Each row is a point on a tangle of strands that fork and nearly touch. The rows are in no order.
In the rows, 128 means zero.
Points whose rows are less than 174 apart are linked; no others are.
vano: [159 133 183  74 151 162 140 156 143  95 138 119 118  95 135 113 109 178
 188 119 175 106 139  88  89 137  91 133 101 111 126 196 122 175 151  85
 100 135 100 130 140]
lasi: [201 111 127 125 128 156 106 140 126 181 115 177 132 129  98 224 117 152
 159  93 158 138 127 115 119 115 147 135 148 114 136 128  96 125 123 128
 152 185 156 138 134]
fiv: [142 113  85 144 160 146  60 158 144  96  89 144 105 158 140 144 197 147
 168 118  91 186 122 149 105 166 173 156 138 108  98 161  92 100  98 154
 150  71 102 139 129]
tozek: [169 128 115 107 114 116  95 198 125 124  93 188 144 123 144 141 127 157
 155 116 135 166 113 129  81 165 149  91 124 158 125 105  57  43 122 141
 133 163 165 156  77]
murek: [135 106 132 158 150  90 106  98 108 152 143 120 122 143 128 143 157 166
  63 165 107 164 194 138 164 121 138  74 158  97 129  62 167 141 122 197
 166 136 115 124 140]
rikup: [ 98 113 107  97 113 101 157 155  96  93 143 181 133  82 121  58 133 148
 150 144 147 101 140 102 154 130  93  52  63 136 155 155  90 124 127 116
  77 110  97 111 121]
pitin: [ 99 121 106  74 129 160 130 139 161  99  64 106 151 136  99 153 117 122
 131 131 140 116 117 141  86 118 120 175 164 153 118 171 185 111 103 148
  91 152 103  90 136]
pidu: [128 134 194 110 104 139 124 141 152 159 104 101 147 120  98 139  99 174
  88  86 135 103 160 124 103 119 116 116 123 141 128  54 167 139 165  85
 166 156 187 132 132]
fas: [106 101 182 130 129 153 132 111 109 191 116 132 117 115  90 186 112 148
 106 166 179 152 121 112 155 111  98  98 125 127 127 126 114 167 141 141
 101 101 117 166 143]
Sif: [175 126 162  98 142  87 171 144 123  95 154 153 111 156 160  97 154 137
 171  93 138 151 130  90  98 171  62 131  96 103 124 124 171 132 135 125
  99 128 155 152 109]
fafil: [ 97 111 116  57 133 125 102 134 130  96 119  78 174  90 109  71 131 196
 125 171 127 103 152 152 115 116 159  90 145 196 137 126 124  98 139 161
 129 112 101 108 100]
sibo: [161 121 111 115 107 125 134  85 143 125 144 193 126 149  95 110 143 151
 128 135 116 112 111 148 198 181  86  50  74 147 154 116 164 152 127 147
 102  62 157 125 157]
nomib: [181 147  96 114 138 151 131 136 141 154 163 101 156 141 129 135 153  71
 154 102 171 107  43 125 111 163 130 186 123 196  95 145  93  99 115 128
 139 165 145 143 108]
zova: [131 122 140 114 150 134 155 133 133 103  99 111 118 177 125 167 169 122
 131  94 130 176 114 114 119 147  87 165 131 141  98 115 203 123 122 171
 117  70 140 163 173]
Lisev: [104 128 130 150  84 128 175 141 147 122 127 137 135 112  65 139 151  97
  61 102 110 156 108 124 151 152  97  94  86 172 107 101 166 125 120 116
 183 157 171 162  77]
pev: [187 116 165  72 122 128 135 131 111 145 133  80 169 109 113 160 124 169
 124  74 119 120 165  96 112 127 125 132 140 137 149  71 190 123 146  85
 166 159 197 102 125]
tiko: [ 63 132  68 130  83 106 136 114 148  98 100 206 142 131  79 106 143 109
  79 114 102 100 108 132 161  90 130 107 126  93 152 115 183 110 110 129
 115 130 153  81 143]
Gif: [147 114  73  81 105 142 112 114 112 114  95 153 167  95  95 162 138 156
 152 123 125 116 123 144 130  96 181 130 173 134 171 147 136  83 113 146
 134 129 150  76 118]
vepir: [ 99 110 121 138 150 143 115 128 142 101 126  83 119 142 155  97 138 111
 135 172  94 138 151 162 129 150 135 112  82 152 116 163 125 154 105 141
  92  61  87 144 130]
papus: [115 139 140 173 136 152  96 186 178 114 106 126  79 152 134 153 145 164
 151 100 110 148 177 131  90 144 141 162 118  96  70 147 129 173 117 127
 180 194 111 178 107]
Fepo: [ 68 118 146  83 126 166 120 161 107 107  50 160 125 102  94 151 141 174
 139 160 194 157 114 110  96  96 147 150 152 120 150 147 117  99 145 133
 110  88 107 155 146]
Taz: [ 91 106 113 104 110 143 136  95 112 139 131 137 125 107 114  93 104 107
 145 174 154  85 110 137 172 129 107  75  97 149 170 165 121 141 137 118
  46  75  98 124 152]
vog: [ 96 155 108 177 113 134 157 190 161  92  94 134 118 154 156 159 104 135
 145 103 109 138 204 123  86 117 140 180 143 103 107 102 158 135 132 141
 155 205 138 168 145]
Kab: [103 129  98 111 115  91 137 139 159 115 123 109 159 128 140  92  96 109
 112 113  96  62 174 134 104 114 126 133 129 137 130 115 171 122 110  93
  97 167 142  66 127]
Mimu: [ 93 143 156  93 135 139  98 131 133 109  89 117 131 108 159  53 140 140
 144 129 143 138  62 116  75 157 137 178 193 124 125 145  72  62 172 115
 136  62 113 107 130]
muv: [ 94 121 125  94 163 177 127 133 126 134  88  84 136 137 131 146 129  97
 141 154 176 128  75 109 111 136 109 190 165 169 102 186 146 112 122 151
  78 123  64 115 148]
nubaz: [110 129 102 118 127  98 126 120 127 114 163  98 148  82 105  74 130 196
  82 159 114  69 199 127 155  97 133  64 131 135 138 104 147 144 142 128
 170 184 121  64 124]
linek: [177 136 105 123 138 132 105 108 131 139 172  90 141 165 136 120 131  22
 126 104 116 126  34 152 114 143 155 177 102 161 114 163 119 119  71  92
 129 138 142 100  79]
dega: [ 83 119 141  98 129 103  70 146 115 145  87 173 128 121 125  93 129 195
 104 174 153 143 150 145 111 119 164  65 135 116 153  74  72  83 160 168
 109 104 109 130 129]
vulov: [127 133 139 151 110 113 160 182 122 156 130 157 137 133 109 170 123 112
  76 121 155 162 133 113 123 133  90  98  84 174 102  87 125 118 123 143
 140 210 159 186  87]
Toku: [ 96 149 154 136 111 145 119 158 117 126  95 170 122  79 121 147  97 170
 150 116 163 136 130  87  95  97 164 186 175  69 140 150  54 107 150  71
 176 125 126 137 112]
bam: [192 150 117 107 132 147 172 138 150 139 175 105 147 144 103 142 163 102
 125  98 173 122  61 122 124 167  89 134 110 194 106 111 150 122 129 163
 151 201 147 160 116]
tad: [163 119 130 127 104 114 111 119 158 134 137 246  96 155  91 102 135 138
 117 115 145 118  92 142 160 164  78  36  76 108 142 122 125 140 129 142
 100 149 130 131 139]
gokim: [163 115 118 124 118 137 110 102 138 126 108 181 100 138 111 138 149 192
 174  91 104 123 157 159 144 137 145 119 134  64 152 119 120 139 136 126
 155  85 152 122 153]
sapos: [ 89 152 109 171 112  72 193 123  71  66 152 149 100 137 192  72 133  82
 157 128 108 140 132  93 147 124 108 160 145  78 152 135 125 103 132 142
 116 113  97 128 121]
bidu: [ 83 159 124 167 118 126 126  69 150 105 107 112  93 149 148  84 120  93
 132  97  64 103 105 190 133 108 156 170 151  69 134 114 127 126 128  87
 150  56 129  96 157]
zive: [155 149 150 151 156 141 153 110 140 135 140 118 104 124 135 173 112 162
 137 133 171 104 144 109 134  95 106 129 172 101 115 104 133 156 163 182
 161 212  76 148 167]
Nur: [135 153 138 147  81 128 148  90 178 148 145 210  95 143  72 128 119 100
 104  97 150 111  52 149 163 150  93  86  97 115 134 126 120 141 144 117
 153 163 137 137 114]
sovi: [135 122 152 148 141 153 169 130 111 131 178 113 106 122 147 112 134 118
 165 152 172 135 109 112 154 157  81 113  61 157 111 146  83 175 161 136
  87  84 131 217 136]
nopu: [ 95 143 152 122 138 134  98 219 151  81 113 111  91 119 134 113 122 209
 159 129 127 167 191 101  63 148 154 126 103  92 109 172 123 170 115 112
 152 160  85 166  99]
Reseb: [157 106 157 108 177 142 105 152 147 143 152  56 126 132 123 173 115 162
 120 145 154 141 170 115  89 122 117 138 139 129  89 176 165 184 104 132
 123 216 101 113 100]
mikom: [194 112 144 114 141 147 101 113 159 192 166 131 137 152 115 155 123 149
 113 134 138 100 156 159 136 146  94  75  93 145 123  97 174 197 126 132
  91 187 182 135 151]
rupul: [167 111 129 109 150 130 121 143  79 114 142 121 132 109 148 127 151 158
 201 115 145 157 127  90 128 146 155 153 154 126 129 156  65  94 139 140
 138  80 117 136 116]
mafu: [124 156 135 134  99 142 150 118 189 169 101 191 115 153 115 121  76 110
 132 102 168  77  90 160 114 141  99 111 109 138 136  91  96 130 168 107
  97 155 157 157 167]
tened: [185 118 146 117 176 108  95 131 120 130 157  93 138 167 198 132 141  88
 149 105  54 183 121 146  87 125 151 149 123 142 122 104 160 120  71 144
  76  68 149  99 124]
mizu: [ 94 103 146 129 124  90  96 112  73 142 142 127 145  93  95 127 153 165
  48 181 130 169 152 116 159  85 164  75 160 131 143  94 127 109 128 171
 169 125 111 119  85]
kede: [140 121 136  96 143 188  92 112 182 145  90 113 141 150 114 120 125 157
 161 104 128  90 112 166 119 161 121 143 133 159 108 118 131 138 161 127
  93  53 155 141 187]
navup: [146 106 225  62 143 140  87 151 133 146 140 121 145  90 111 126 102 210
 128 135 172 129 128 100  87 129 118  88 122 121 121 140 103 152 150  99
 116 134 117 123 104]
poba: [105 131 148 128 131 108 150 202 124  98 121 139 123 119 119 143 132 151
 112 152 159 187 146  92  98 140  98  92  92 160  96 133 131 114 121 161
 131 182  97 192  78]
dod: [ 75 132 149 120 126  87 122 158 119 101 125  88 135 117 152  76 143 138
 101 139  79 157 162 149 101 119 156 117 110 137 118 112 121 109 116 127
 132  54 125 137 104]
kun: [124 130 166  94 143 161 107 137 143 155  91 115 144 143 165 122 110 106
 144 125 151 140  88 128  96 149 113 151 130 169 124 108 111 107 155 133
  59  34 162 167 187]
Nepad: [173 145 114 169 143 120 159  74 145 126 173  90 108 165 159 105 114 123
 156 100  94  62 156 164 155 144 119 143 107  99 125  89 138 181 140 101
 147 149 140 120 149]
vez: [146 152 139 104 122 107 132 105 147 123 109 156 118 179 206  80  96  83
 153 124 136 116  86 117  75 149  96 204 176  87 165 150 121 105 141 101
  88 139 129  83 140]
pivon: [133 116 102 139 123 156 143 134 153 122 126  57 154 108  83 155 149 135
  64 151  87 137 190 150 143 135 133 103 119 188 114 124 193 153 110 126
 195 185 157 116 123]
depa: [140 125  97 143 117 173  97  76 139 173 124  84 149 118 117 151 105  98
 141 148  99  85 118 187 170 104 177 133 134 174 138 146  94 146 114 117
 127  65 125 105 165]
zatim: [122 111 162 148 115 139 135 125 126 137 133 161 113  94  78 152 136 186
  98 171 153 145 163 119 154 115  94  55  87 121 128 156 135 180 129 129
 145 133 121 148 116]
vak: [ 73 170 105 197 120 136 162 138 183  98 101 117 109 155 167 120  94  98
 140 126 116  97 167 148 100 119 133 205 146  99 106 123 115 148 143 115
 150 167 110 145 147]
ninuf: [112 136  76 179  73 123 174 109 127 131 136 155 143 111  81 156 141  73
  65 144 106 134 136 143 201 135 127  78  74 184 137 120 153 144 103 121
 164 115 156 144 138]
bizov: [ 93 131 119 120 141  99 134 153 120  94  91 169 116 146 161  95 135 154
 147 159 166 160 146 105 107 141 125  92 140 105 151  95 107  81 158 199
  81 132  74 147 151]
nal: [ 72 137 100 142 117 138 152 111 102 100  92 137 127 114 104 123 153 186
 107 184 148 120 172 152 163  79 145 104 136 151 145  96 136 126 168 189
 149  85 120 167 173]
melo: [131 155 142 144  85  93 171 111 124 135 155 150 141  90 119  83 109 135
 106  87 118  91 121 111 157 135 109  72 122 129 139  53  97 106 178 112
 177 156 145 122 110]
balu: [125 166 107 107 113 158 147 143 163 105  93 149 160  81 121 122  95 120
 158 124 160  93  63 112  95 133 134 163 179 155 130 150  77  67 158 125
 142 178 117 114 127]
Ziti: [129 142 145 184 162 140 165 148  94 134 173  81  95 137 176 116 150  84
 164 130 170 133 112  89 130 149 101 199  93 140  96 173  99 159 152 116
 126  95 118 207 134]
Kovo: [ 84 139 138 105 109  89 183 138  80  70 107 149 127 134 161 103 133 116
 137 144 142 159 138  73 113 107  96 169 160  92 166 147 184 104 129 136
  89  94 112 130 131]
nuged: [147 102 169 110 174 154 107 130 113 153 157  39 146  93  99 183 144 181
 121 125 151 152 154  84 121 116 136 149 147 142  87 167 153 175 133 100
 155 141 133 120 114]
Bel: [ 63 137  76 138 114  89 138 126  71  92 141 132 131  87 155  78 120 110
 135 150  89  99 175 140 150  68 184 149 132  94 166 167 100 111 100 100
 119 113  95  73 108]
tis: [125 130 119 185 158 148  72 133 146 154 106 123 109 156 135 155 182 123
 132 101  99 181 101 153 132 144 165 154 139 139  74 108  81 112 140 140
 163  28 133 172 164]
vop: [203 131 129 162 171 133 107  85 106 138 198  87 122 169 187 124 150  90
 141 100  50 165 107 166 168 128 154 123 120 133 135  78 130 151 101 135
 135  55 152 130 156]
Denab: [131 135 133  96 107 181 127 180 147  80  80 154 142  96  80 165 140 194
 150  89 144 132 124 101  79 103 125 152 154 123 110 150 178 103 131 141
 182 190 133 124 131]
sifam: [125 118 155 169 158 168  78 109 116 160 152  94 119 110 129 127 181 135
 141 100 106 146  98 126 163 135 153 152 129 133  84 155  94 140 150 101
 162  11 118 163 149]
ruz: [119 136 158 122 148 164 106 120 100 175 145  75 125 136 145 114 112  44
 121 146 178 109  31 100 123 130 100 209 166 151 108 194 124 118 135 126
  96 142  83 111 109]
mit: [121 141  90 167 107 137 161  90 145 141 141 151 125 135 115 167  88  60
 122 122 130  81 109 143 156  98 139 164 128 105 147 155 141 153 101 100
 124 222 109  82 105]
Nel: [167 135  89 126 129 127 164 114 144 111 158 147 123 181 101 146 148  78
 117 135 150 144  59 153 163 171  88 122  96 180 117 146 174 137  97 188
 118 173 120 147 111]
bizi: [ 83 120  82 168 113 103 102  99 154 144 122 180 111 164 112 115 109  98
  73 155 110 104 134 162 179 113 125  85 118 110 139 111 147 143 104 144
  91 118 114  96 168]
Bubal: [ 65 124  92 144 119 131 114 120 122 124 101 139 124 106 132 136  94 108
 132 178 126 108 172 153 127  69 191 158 157  91 147 170  86 126  96 103
 107 141  80 100 114]
lupeb: [106 144 163 102 101 107 189 129 127  84 140 166 117  78 112  81 120 150
 133 128 158  93 107  91 132 127  56  67  84 125 138 144 141 136 156 116
 111 146  93 128 128]
revun: [135 119 139 127 106 102 126 115 122 141 126 191 109 118 106 126 135 189
 135  84 106  90 175 128 141 105 121  99 122  45 159 100 152 149 131  94
 144 137 159  92 133]
vokil: [ 32 140  98 140 122 142 107 133 133 127  64 143 100 124 155 108 102  96
 128 188 141 120 135 170 104  97 182 145 160 101 162 134  73  99 140 133
  77  92  86 132 171]
vutu: [194 118  90 148 122 158 104 140 132 131 100 203 107 137 110 174 160 177
 183  85 125 150 133 140 130 162 147 127 126 111 127 122  88 112 136 150
 177 115 172 162 147]
rofu: [ 79 118 155 114 135  83 145 200  93 107 118 169 122 129 152 111 119 132
 119 164 183 189 148  61 107 143 100  79  82 130 132 116 110 109 137 158
  66 123  93 172 109]
Gup: [134 114 172 126 129  98 140 151 138 113 143 127  99 157 146 120 148 122
 137  90 103 155 155 125  90 161 103 155  77  86 108 145 158 162 103  90
 128 111 166 146  86]
podi: [168 118 172  97 149 150 164 120 118 138 150  15 158  86  97 163 145 149
  95  97 139 145 139  81 129 134 111 144 137 159 120 122 188 155 152  90
 170 158 175 117 127]
satid: [111 144 130 168 118 142 129  70  90 132 145  75  98 121 142 112 110  53
 129 127  74  97  89 157 171  73 152 156 152  94 162 146 163 137 113  95
 137  63 109  84 140]
pif: [177 123 127 120 121 130 166 103  59 130 158 104 131  91 133 152 134 141
 185 113 136 126 130  81 165 112 131 144 155 118 155 131 126 121 146 127
 144  98 145 131 140]
repi: [134 135 120  91 101 132 127 139 162 101 120 177 138  91 113  84 105 127
 152 122 135  91  79 138  99 147 127 102 128 135 138 165  81  84 127 104
 117 189  98  86  85]
subo: [120 108 157 114 132 158 151 108  74 156 155  98 123  90 119 133 119 125
 144 178 173 133  96 101 181 124  83  84 116 157 143 156 128 149 156 154
  68  77 114 171 138]
piduk: [ 82 126 168 118 127  82 125 141  85 153 145 102 143 103 171  88  73 133
 108 177 160 112 160  88 120 103 123 108 151 124 146 116 105 119 151 116
  85 122  95 117 117]
dugo: [140 111 112 149  97  95 108 127  61 152 146 188 154  92 100 142 154 158
  95 147 113 159 157 127 177 117 171  57 114 129 157  95  68 101 116 138
 172  93 152 131  93]
Pem: [113 134 198  88 149  98 104 171 143 130 144 113 129 116 163  65  87 188
 128 147 153 133 158 101  71 148 124  96 125 118 119 119  89 131 156 126
 104 154  91 124  85]
Vub: [136 129  91 153 122  81 191 100 111  92 183 121 121 158 130 100 143  56
 103 132 125 136  79 121 173 151  74 107  87 149 124 138 180 128 110 153
 110 168 115 124  84]
duto: [156 103 142 101 140 155  59  88 151 162 142 136 133 153 110 126 118  79
 133 131 128 130  40 163 132 162 150 129 111 132 117 187  79 134  92  98
  97 103 122 100  78]
Lofo: [ 81 118 143  71 104 115 157 169  89  77  81 180 151 101 126 126 125 129
 123 149 174 178 107  74  89 106 111 146 154 118 166 161 149  73 121 130
  91 123 115 118 101]
Kurir: [141 114 113 122 122 135 104 149 113 138 122 134 143 114 131 134 128 128
 154 147 137 151 103 133 131 149 157 116 129 170 119 140  35  82 124 136
 125  94 126 162 101]
Mot: [104 129  81 108 135  98 129 116  92  88 125 145 121 130 135  83 173 196
 130 152  94 105 207 161 163  99 147  93 104 123 161 103 155 134 138 167
 117  61 129 119 171]
Pemut: [156 102  94  98 121 138  64 134 124 158  98 132 160 117 107 181 118 155
 136 141  98 125 177 172 113  95 203 123 153 136 147 140 103 108  85 125
 133 118 148  93 125]
leva: [152 126  53 162 103 139 133 104 124 115 134 135 138 133 110 184 129  63
 133 123  78 123 126 158 165 118 171 148 123 135 141 166 135 135  67 115
 157 152 126  97 107]
Lage: [188 137 134 142 138 136 128  85  94 169 163  90 120 143 147 166 138  83
 145  87 103 142  97 119 157 131 145 165 153 120 143  89 122 124 136 119
 153  88 164 138 164]
vebo: [188 118 114 120 109 105 136  73  93 171 150 137 139 139 109 179 148  85
  97  96  88 168 105 122 197 123 157 101 154 117 170  71 164 106 114 140
 168 125 163 108 140]
fibir: [116 127 147 133 113 146  84 122 179 212  88 167 136 151 103 150  75 133
  99 141 150  97 132 182 123 128 129  94 116 150 129  85  85 142 145 120
  88 126 155 143 154]
vuk: [182 116 112 148 125 133 121 103 171 135 155 117 116 179 136 116 144 141
 115  97  74  95 181 177 143 167 107  98 105 126 122  85 193 175 124 132
 149 166 181 123 154]
kidim: [104 164 131 193 136 141 156 151 147 136 129 105  94 149 184 117 114  95
 165 121 158 108 137 106 107 129 123 220 132 127 100 145  76 148 162 101
 149 119 109 185 164]
zubuf: [184 130 153 104 119  93 144 168 129 111 124 199 123 142 147 116 136 133
 157  93 152 164  94 101  80 165  92 110 119 114 135 105 119  78 140 148
 121 172 152 151 105]
Mov: [153 107 110 154 168 141  98  89 116 148 132 103 105 177 158 148 129 116
 147 167 136 142 121 153 156 134 148 138 157 117 114 131 111 140 116 197
 114 134  72 129 137]
Rufo: [ 91 113 105 121 145 176  90 174 147 106  55 158 121 131  94 178 176 150
 142 138 150 180 115 120 103 133 150 157 154 119  98 175 110 106 102 153
 138 124  88 159 130]
dunem: [ 80 123 142 135 102  79 176 121  94 134 154 124 125  85 112 100 120 109
  87 152 147 102 119  64 169 104  48  72  82 124 136 133 171 152 143  93
  70 124 148 112 129]
dobov: [ 70 154 116 104 117 107  98 169 117  97  88 139 137  98 145  90 130 156
 123 137  93 145 153 156  76 111 195 158 144 114 140 135  73  75 119  87
 148  79 145 115 101]
Govad: [156 150 101 169 138  84 174 109 102  89 163 165  95 152 200  94 112 109
 191 120 130 110 144 106 131 139 117 162 135  55 148 128 106 123 132 134
 121 172  88 112 116]
rog: [187 130  89 155 174 167 140  97 145 113 161  45 132 156 149 120 156 113
 171  92 105  70 136 146 136 151 136 189 103 144  97 146 156 178 130 100
 164 125 135 116 151]
Rapu: [119 107 126 140 130 139 115 135 154 105 132 147 102 129 111  97 149 172
 138 167 118 135 174 160 142 160 116  79  84 117 116 165 118 171 116 148
 126 114  90 143 118]
pevo: [126 104 121 114 145 118 104 165 142 128 133  78 150 131 117 146 121 156
  87 134 108 146 193 132  99 123 133 104 148 152 102 130 198 134  99 143
 144 232 130  96  87]
zapor: [160  95 148 109 148 151  78 130 122 162 155  66 158  95 114 153 118 173
 139 129 108 124 169 130 121 124 183 129 137 139 113 155  88 157 107  85
 163 112 137 101  92]
leli: [147 138 135 121 147 119 138 138 142 127 119  95 132 189 173 148 126  58
 130  97  91 158 116 146  89 124 119 185 134 151 119 106 180 119  94 135
  89  91 151 128 164]
beg: [146 104  90 151 136  95  63 113 169 166 135 179 116 196 133 128 105  81
  87 131  91 105 134 175 153 142 131  83  91 119 123 120 135 152  78 118
  77 149 144  85 132]
Muken: [ 75 165 117 137  87 134 165 157 134  84  97 151 168  84 115 108 113 142
 102 133 134 127 104 115 109 111 138 134 168 151 131  86 102  51 157 148
 169 175 123 141 100]
gerut: [134 123 134 153 137  97 168 129 128 110 167 109 102 172 140 131 148  47
 111 120 126 153 102 136 110 147  92 170  73 111 103 168 175 163  83  95
 113 157 137 146  77]
Foz: [193 128 146 118 164 126 178  91  91 171 204  19 133 114 134 157 152  88
 114 132 150 145 109  94 150 123  96 153 124 127 126 116 170 168 132 112
 132 203 163 135 128]
Sofu: [160 160 142 131 113 111 169 150 125 104 152 126 154 100 137 100 112 151
 138  92 150 115 126  97 108 139 116 120 149 170 120  55  91  82 182 148
 196 190 145 156 119]
Teben: [ 52 147  71 136  92 103 166 113  97  79 116 179 153  89 111 101 146 112
 106 131  97  97 128 123 161  56 180 157 153  88 177 135 147  94 125 121
 128 126 145  97 131]
bupum: [123 149 171 108 129 157 131 210 149 102  97 150 107 107 141 139  93 175
 167 124 182 143 157  79  59 138 119 149  97 111 121 179  95 155 150  80
 129 138 101 178 144]
relu: [146 105  95  98 124  90 105 114 106 125 147 163 146 131 114  86 161 176
 109 141  89 104 165 134 181 135 110  47  88 130 149  94 154 141 110 151
  99  56 162  89 154]
mekep: [118 138 107 100 149 127  77 149 147 122  72 133 133 122 184 112 116 123
 149 138 116 152  98 142  52 149 179 185 196 103 129 157  70  56 122 116
 131 118 128  85 115]
zef: [115 142 154 132 101  77 184  90  82 141 193  94 138  83 130  68 122  94
  90 123 113 102  99  78 180 138  74  76 106 134 143  88 138 124 165  98
 125 123 155 118 106]
kosof: [144 125  86 183 101 159 138  91 123 147 145 120 122 118  95 183 135  79
 112 150  96 125 135 164 192 125 161 121  94 163 141 163 116 174  90 103
 168  86 140 137 141]
Genu: [ 92 127 181 126 157 156 120 143 132 133 113  70 131 138 131 134 161 112
 103 118 126 177  85 117 116 139 103 156 129 178  73 112 162 119 143 157
 109  32 131 175 155]
meki: [200 141 142 134 147 174 111 151 160 172 142 131 124 121 114 189 118 167
 161  99 176  83 146 126  99 106 122 142 133 141  98 126 104 167 148 140
 166 216 127 164 174]
Vobif: [176 110 105 134 105  90 109 112  83 163 132 202 148 140 114 161 125 120
 120 110 113 162 114 131 162 139 149  73 131 129 162  75  96  79 120 151
 137 100 178 127 126]
toba: [160 104 157 119 185 128 105 112 124 127 133  94  87 165 157 150 135 145
 165 139 147 147 138 106 109 134 119 161 151  64 107 156 159 171 114 153
 104 157  73 109 117]
fader: [152 123 104 146 135  81 117 135 117 144 133 181 118 143 168 141  96 114
 157 124 127 127 148 121 115 127 149 119 139  73 148 129  79 108 108 128
  95 187 109 102 111]
Divo: [132 147 134 124 103  89 145 142 140 136 115 164 146 130 167 110  81 107
 138 110 123 104 151 108  86 121 131 171 156 101 157 124 109 100 135  75
 118 157 157  90 120]
bek: [167 135  80 147 103 119 145 137 127 140 112 185 141 168 114 179 129  89
 129  91 106 153 114 161 146 143 123 102  85 173 144  81 126  97 117 143
 119  93 196 172 162]
Nalum: [140 117 129  88 138 176 152 140 161  78  90 136 118 123  80 167 159 166
 162 106 152 128 108 110 113 126  93 149 138 120 112 181 209 142 121 156
 132 161 101 121 146]
malu: [ 97 127 154 144 143 150  91  76 128 166 142  42 131 119 141 118  95  75
  98 150  78 107 104 174 142  88 160 142 161 146 131 119 136 144 112 116
 116  76 111  81 138]
bapo: [149 122 107 170 178 169 139 105 139 108 153  46 121 156 122 151 191  92
 122 108 102 137 113 136 149 148 118 175  86 159  67 176 174 186 109 104
 166 105 125 135 136]
bodi: [ 60 139 187 108 124  90 112 131  90 176 115  96 145 133 167 109  80  87
  69 178 156 150 120  98 107 101 103 132 190 133 142  99 138  89 148 155
  71 119 102 118 127]
luk: [108 128 106 134 115 108 143 139 144 118 120 148 129 120 121 124 109 172
 120 120 121  75 202 125 133  88 123 102 129 101 141 100 168 148 137 125
 125 180 132 104 160]
lag: [157  97 138 107 141 140  57 104 169 197 125 148 154 179 125 157  93 124
 100 143 108 117 142 185 139 141 133  83 116 153 134 110 146 154 107 136
  66 103 163 113 157]
Sis: [ 98 119 149 149 133 148  77 107 181 142 125 126 103 162 110  93 119  92
  94 158 123 129  64 188 131 174 134 110 106 141  83 150  77 139 114 118
 127 126  88 143  78]
tup: [125 127  86 167 117  84 159 126 131 134 182  91 149  88 132  90 102 115
  85 151 111  71 174 114 167 119 115  70  98 171 124 112 107 146 127 114
 144 205 117  89 104]
zaloz: [147 120 131 153 160 127 126  69 124 149 151  80 114 161 129 152 141 145
 114 154 125 137 140 137 168 124 125 123 189 115 114  80 162 145 148 200
 157 155  88 119 155]
gizot: [119 146 144 144 108 131 163  89 159 116 130 184  83 131 103 124 105  94
 134 112 145  90  82 132 140 118  99 134 117  63 138 165 146 160 125  97
 118 187  95 108 118]
Zotef: [ 77 138 130 122 107 131 118 153 115 101  98 122 144  86 103 145 124 158
 115 113 103 137 165 127 102  77 191 185 159 107 129 134 113 115 116  75
 191  94 157 123 103]
zapu: [127 110 142  65 143 155  84  94 140 129 104  85 153 120 121  95 135 189
 150 141 122 102 134 161 121 129 150 116 156 149 136 110 135 127 149 151
 106  56 132 108 159]
boka: [151 128 184 120 150 132 142 108  79 165 181  48 126 125 163 133 119  60
 116 136 143 135  92  79 123 123  96 200 159 117 122 166 152 156 123  92
 115 128 141 120 106]
kul: [ 90 157  95 158 106 102 170 115 114  89 106 135 150 133 145 119 132  87
 105 108  99 159  98 119 128 113 144 162 189 123 138  72 141  50 141 176
 161 136 140 123 132]
tirib: [ 95 135 119 177 120 143 128 118 151 108 105 103 104 126 115 140 154 123
 122  93  63 131 153 165 122 107 171 183 143  87 110 127 132 140 113  91
 193  70 138 125 145]

Follow the links from the first point to the second, and from the first to the third. Name the last point that the two ways share.
vulov; Bubal; bapo -> lag
Lofo; vop; boka -> zaloz
sifam; boka; Pemut -> nuged
Mov; Vub; kun -> Lage
nubaz; Genu; pevo -> zaloz
Bubal; subo; bapo -> lag
Sofu; vak; fibir -> subo
tiko; lupeb; poba -> kosof
kul; Lisev; gizot -> kosof

A fork is a point with three links, a tip a point with one. Leave the first point through the second and follow the links. Name the first fork or tip that comes.
fader; Govad -> sifam
piduk; Pem -> subo
Lage; pif -> Sis
nomib; bam -> Lage
vop; tened -> fafil
subo; Taz -> Muken
sifam; tis -> Divo
